Each row is a point on a landscape with many valleys, with its height.
A ball rolls from a point to whichever of its 2 nearest points has the largest drop for the distance, and stops where none of them is lower. Distance is the straight distance between rows; heights are no part of it.
<521>: [ -5 -17  -5  -5  -4 -12 -20  -3   6  10  16  16  -5  10 -27  -3 -14   7
   5   7   6]  h=35.8
<332>: [ 11  -3  11   4   7  -1   1  22  -9   0 -21  17  -1  -2  -7 -24  -4  10
  -8  16   4]  h=50.9
<674>: [ 0 23 14 15 13  8 17 10 -1 -8  2  0  7 -1 11 -2 -8 -5  7 -4 -3]  h=50.8
<262>: [ 15 -16  -3  -2 -28  10  -6  -1  10  -1  -1  21  -7   0   8   5  16   9
  -3  -8 -18]  h=47.3
<941>: [  3 -14  -4 -15 -11   5 -13 -12   4   3  25 -14 -10  -2   1  11  -3  -6
  -1 -10  -5]  h=30.0
<366>: [ 12  -6  -5 -11   8  -2 -28 -11 -13 -11 -12   7  -3  25   7 -23   3  -6
  -6  -7   4]  h=9.6
<945>: [  4  -6  15  -9  34   9 -11   4  -8   0  -2  -9   2  21   9 -17   5 -18
 -12  -4   6]  h=24.4
<194>: [ -8   3  24  -1   5   6  13  -4   2   5   1 -24  19  15 -13   2   5   7
  -7  16   4]  h=40.8
<315>: [ -8  23   4  -2   4   4  25   7  -6 -17 -13 -11  10 -19   1 -10   3  15
  27  -6   5]  h=47.8
<867>: [ 19 -14   1  -3  -5  -6 -14  -4  -3 -11   2  24 -11  -6  -5 -20  -1  11
   3  -5  -8]  h=12.2
<778>: [-11  -9 -13  16  -2  -3   5  -7  16  28   7 -14   4   2  -2  13   8  -9
  -6   3   7]  h=13.3
<340>: [ 15  -8  -2   1  -3  -5 -18 -16  -7 -13  -6  20  -6  15   6 -28   3   1
   4 -15  -3]  h=1.1
<701>: [ -5   0  -8   7  -3  10  16  16   6   5   2   0  -8 -35   8 -14  -4  15
  21  -8  -3]  h=42.3
<478>: [ 17  -7  -6   9  10  12  13  17  -4   5   4 -14  -2  21   9   2   1  -9
  -5 -22   4]  h=30.7
<288>: [ -2   9 -15 -14 -10  14  20  19  -4   0 -14 -11 -13   1  -1  16  -8  13
  13   8   5]  h=33.1
<855>: [  9  -7 -23  14 -17  -5 -26  -7  -1  10  -6   4  -7  21  12 -12 -11  -7
  -2  -4  -1]  h=12.5
<682>: [  3 -14  11   7  11  17   5  13   4  16   7 -15  -2  -6  13 -22   4  -3
  -1  -6  -6]  h=40.5
<532>: [ 10   1   2   3   1  -5   7  -8  -7   1 -20   4  10   8   5 -14  32   2
  -7  -9   8]  h=37.6
<477>: [ -4  -5 -17   8 -27  -5 -27 -13  -3  -6   1   6   2  35  -2  -1   1   3
  -9  -8  -8]  h=1.7
<856>: [-15  -9   7 -10  11  -8 -18   8   3  11   2   1   5  -7  -8  -6  -8  -9
 -13  26   9]  h=49.1
<138>: [ -3   2   3   7 -14  -5   1 -17  10  13  -2  17 -10 -27  11 -11  -1   5
   6  13  -8]  h=61.6
<345>: [ 11  20  -8   1  -7  10  33  28  -9  -6 -16   4   1  10   5   1  -3   3
  24 -29  -1]  h=40.6
<734>: [-15   1  20  -2   1  21  20   7  11  14  -3 -17  11   6   1   7  13   1
  -1  13  -4]  h=46.1
<576>: [  5 -16   6  -7  -1  17  -6   2   9  14  14  -4  -5   2   3  -5   3  -1
  -3  -6  -8]  h=35.7
<627>: [  2  24   8  -1  -5   7  33  21 -11 -16 -14   3  16   0  -2 -10   7  10
  24 -28  -1]  h=43.9
<379>: [ 12  23   7   6 -13  -3  14   7  -1 -18 -13  21   8  -7  10   7  12  -3
  -1  -1 -12]  h=55.4
<30>: [-32  -3 -13 -10  16   5  12   2   4   4  -1 -27  -2 -29  -1  26  -5  -6
  -3   4   8]  h=32.6
<695>: [ -5   1   7 -13  -6  -4 -25   0   2  -7  14   5 -15 -21   6  24 -24 -10
  -5   2  -9]  h=43.0
<869>: [ 18 -10 -11  22  -5   0  -6   8  -2  12  14 -20   4  13  12  -8  -6  -6
 -12 -20   2]  h=24.5
<411>: [ 15   9   1  -8  24  -1  13   5 -18 -12 -13  14  -7  17   8  -9   7 -12
  11 -25  12]  h=19.9
<876>: [-18  -5  21   2   8  22   7   2  20  27  -5 -10   4  11   7  -4   6 -11
   3  14  -7]  h=49.6
<109>: [  9  -1   4  14 -17   6  13  14  10   8  11  16  -8   5 -10  20 -10   5
  13  -5  -9]  h=57.4
<677>: [  6   2  -5 -14 -14  -8 -11 -10 -10  -5   4 -19   5  13 -12  14  -4  12
 -13  13   2]  h=22.4
<270>: [  3   5  -8 -11  -1   2  11   9 -10   3  -9 -21  -2  12 -11  16  -7   7
  -7  17   7]  h=28.6
<423>: [  5   2  -4   6  -7  -2   4 -10  -2   5 -14 -12  10  -6   7  -8  28   8
 -15   6   3]  h=30.5
<638>: [-13   1 -26  -3  13   2  12   3  -2  -2   5 -21  -5 -29  11  21   6  -4
  -2  -7   4]  h=30.2
<256>: [-10  11   0  -3  -2 -15  13 -28   2   3  -1   2  -7 -25  -3   5   7   8
  12  10   2]  h=59.1
<165>: [ -3  -8  -8 -10  -7  -7 -28 -17  -6   3   3 -22   2  -3   6 -17  -2  -3
 -11  16  -1]  h=65.6
<174>: [-26  -3   8  -5  -9  -4 -32 -21  17   2  -1   7   3  14   1  16  -7 -18
  -9  15  -2]  h=12.9
<578>: [ -4   1   8  12 -28  -4 -18 -18  12   8  -7   7   0 -21  12  -4  -6   0
  -9  17  -9]  h=63.2
<17>: [  1  -6  -3 -11   1  -1  -4  15  -3  -3  10  18 -17 -29  -9   5 -10  15
   3   1   1]  h=15.7
<822>: [  2   2  -8  -4  -6 -18   2 -30  -2  -7   0  12   0  -1 -10   1  14   9
   9   4   6]  h=61.8
<187>: [ -3   6   8  23   1 -16 -13 -14   5  -3   6  13  18  30 -11  -4  -8 -10
  -1  -2   2]  h=53.6
<27>: [ 11   5  -7  12  -1   5  21  18   0  -4  17   8 -10   1  -5  15 -10   1
  19 -24  -2]  h=55.1
<874>: [  5  12 -10  -9  31  -4  21  14 -19 -17 -12   1   1  11  -3   4   8  -8
   6 -19  13]  h=13.8
<112>: [-15   3  -8   2  13   8  15  16  -2  -2  14 -25   5 -30  -3  -6 -16   8
  17  -7   3]  h=38.2
<99>: [ -3 -10   8 -10 -18  -3 -25   3   7  -3  16  15  -7   2 -14  20 -21  -2
  -8   7  -3]  h=39.9
<645>: [-14   4  14  -2  12 -10  15 -18   5   0  18  -2   5 -18 -16  -2   2  11
  12   1   1]  h=56.1
<560>: [-10  10   4  -8  -1 -10 -19 -12  -1   1   4  -7  -7 -13  11  13 -26 -21
  -7  17  -5]  h=45.1
<861>: [  9   8  22   6  -2   2   2 -14   6  -4  -6  10   8  35  -1  -5  -1  -8
   6   0  -6]  h=49.9
<13>: [ -2 -10  13 -10  21   2 -26  -9  -4 -12   3  -4  12  20  -5 -12  13  -9
 -15  -2   4]  h=18.1
<697>: [-21  -9  22  -6  12 -15  -1 -16   7   6  19  -2  13  -5 -25   1   1   4
  -3   9   7]  h=53.2
<293>: [  5  -7 -23  -6 -13  -9 -25 -13 -13 -13   6 -15   8  20  -8   8   2  -1
 -18  -5   3]  h=14.5
<190>: [ -4  -9 -24 -12   5 -10 -14 -14  -5  14   4 -32  -6  -6   8  -6  -9 -12
  -8  14   4]  h=66.5
<846>: [ 10  -7  18  -2  -5   3   7  -7   4  -4 -17  20   6  25  -4 -15  23   2
   1  -9  -8]  h=44.6
<901>: [-21 -12  15 -18   4  -8 -13  -5   7  11  14 -13   6  -7 -18   5  -8  -3
  -5  19   6]  h=51.0
<177>: [ 11   2  14  -7  31   1  -2   2  -9 -12   2  17  -6  26   0 -10  -6 -15
   7  -8   6]  h=25.7
<523>: [ -6  -4  -3  11   1  -3  12  -5  16  21   2   2   2  15 -12   3   4  -4
   8   4   8]  h=22.5
<115>: [ -5 -10 -14   6  -6   1   5  -9   9  20  -4 -25   6  -5   3   6  21   4
 -16  10   6]  h=21.8
<666>: [ 16   4  -7  -1  -7 -17   9 -14 -11 -12   4   8   5   6 -21   4  13  18
   2  -5   9]  h=64.1
<585>: [ -9  17  18  12  15  10   3  20   7  -3   0  -3   8 -10  17   4 -12 -14
  -5  13  -8]  h=48.7
<900>: [  2   5  15 -13 -11  10   4  -5   1 -15   4   3  -6 -21   9  17  10   9
  -6   1 -10]  h=37.7
<897>: [ -1  -6  16   4  18  12  12  28  -1   4 -26   4   5  -8   0 -25  11   9
 -11  10   3]  h=48.8
<881>: [ -6  -1   7  -3 -16  -6 -30 -15   1   6  -7  -9   5 -14   8 -16  -8   4
 -14  24  -3]  h=64.6
<460>: [  3   4  11 -13  -2   8  18 -10 -11  -2   6 -26  -1   8  -9  -1  -4  14
  10   8   5]  h=34.3
<140>: [ -9  -5  12   1  10 -11 -20   2   9  -2  -1  23   9  -6 -14  -4   2  -3
  -8  22   4]  h=51.1
<773>: [  6   8 -17   3 -13   3  18   3  -7  -2   9 -25  -1 -10   7  24   1   5
  -4  -6  -1]  h=34.6
<268>: [  0   2  -1  25  12 -15 -22  -8   5  -7   7  11  19  16   4 -11   7 -19
 -13 -14   4]  h=55.7
<428>: [  1   0 -31   7   8 -14  -1 -17  -1   1   6  -9  -3  -9   7  17   9 -12
  -6 -10   5]  h=25.8
<660>: [  3  18  -3  15   9  -1  25   4  -3  -3   9  -4  -5   0   6   0 -12  -4
  22 -20  -2]  h=53.1
<82>: [ -5 -11  -7   8 -14  -3  -9 -14  13  19  -5  17  -2  22 -10   3  -2   0
  11   7   0]  h=30.1
<554>: [-18   7   1 -15   7  -1   7   7  -1 -10   6   4 -10 -38 -12   8  -8  19
  11   7   6]  h=22.9
<887>: [ 20 -24  17  -8  -4   3   6   3  -5  -3 -14  12   0  16  -8 -29  12  17
  -7 -14  -3]  h=48.9
<252>: [ 16   1  -8  -6 -22   2 -14   2  -3 -14  -1  13  -8  -4   7  15   6   7
  -8  -1  -8]  h=43.3
<845>: [  7 -11  16  17  21  11   6  21  -1  10 -10  -6  12   7   8 -26   9  -2
 -19  -9   9]  h=45.3
<55>: [ 11 -10  -4   7 -19   6   8  13  11   9 -20  17   2   4   6   3  22   0
  -6   0 -12]  h=51.2
<32>: [ -6   5   7  -4  10   4 -10   8   5   3   1  -3   0  -7  16   6  -6 -19
  -9  16  -5]  h=47.1
<719>: [-11  15  13  -6  31  -8   1 -11  -3 -17   1  21  -3  -4   0   1  -5 -12
  10  14   4]  h=55.6
<556>: [ 13 -10 -24  -3  -3  -5 -14 -13  -1   2  20   0 -15   9   7   7 -10 -11
   5 -20 -10]  h=23.5
<370>: [-27   9  -7  -2  21   7  11  24  -1  -3  -4 -15   2 -20  -4  10 -20  -5
   6  12  10]  h=34.9
<570>: [ 15  10  10  14   1  -2  10  17  -8  -6 -10  16   2   0   0  -8  -7   3
   0   1  -2]  h=52.6
<482>: [-12  14   8 -15  -8   5  15   2   0 -19   4   0  -5 -21  -9  34  -5  15
   9   0  -1]  h=30.6
<481>: [-15   5 -11   2 -20  -5 -35 -18   6  -9  -3   8   4  18   7  13  -2  -9
 -13   5  -8]  h=1.4
<8>: [ 16 -16   0   1  -1   3  -7  18  -1   3   8  23 -16 -12  -2 -15 -11  10
   3  -3  -8]  h=19.3
<498>: [  4  14  -6  13 -24   3  25   9  -3   0   0 -17   7 -17   0  15   0  18
   3   3  -1]  h=38.9
<242>: [ 10  13 -11 -18 -14  14  20  20 -11 -15 -17   1  -6  -3   7  12   4   9
  14  -9  -6]  h=36.8
<78>: [ -2   2  -8   7  -4  22  20  18   6  15 -11 -13  -6 -17  22 -16  10   3
   8  -5  -7]  h=44.9
<88>: [  1   2 -31  -1  18 -13  14  -5 -11  -2 -10   2  -8   6  -5   4   7  -8
   2  -9  15]  h=20.6
<675>: [ -1   7  11  10  13 -13  -7  -5   6 -11   9  32   3  -9  -8   5  -1  -3
   2   8   1]  h=53.3
<80>: [ 12 -14 -22   6 -10  -6 -20  -3  -5  16  14 -10  -9  19   1  -8 -18  -6
   0 -11  -1]  h=17.6

For each start below, name the point where the ball stops.
<165> => <856>
<460> => <481>
<262> => <17>
<27> => <778>
<822> => <856>
<78> => <481>
<332> => <481>
<99> => <778>
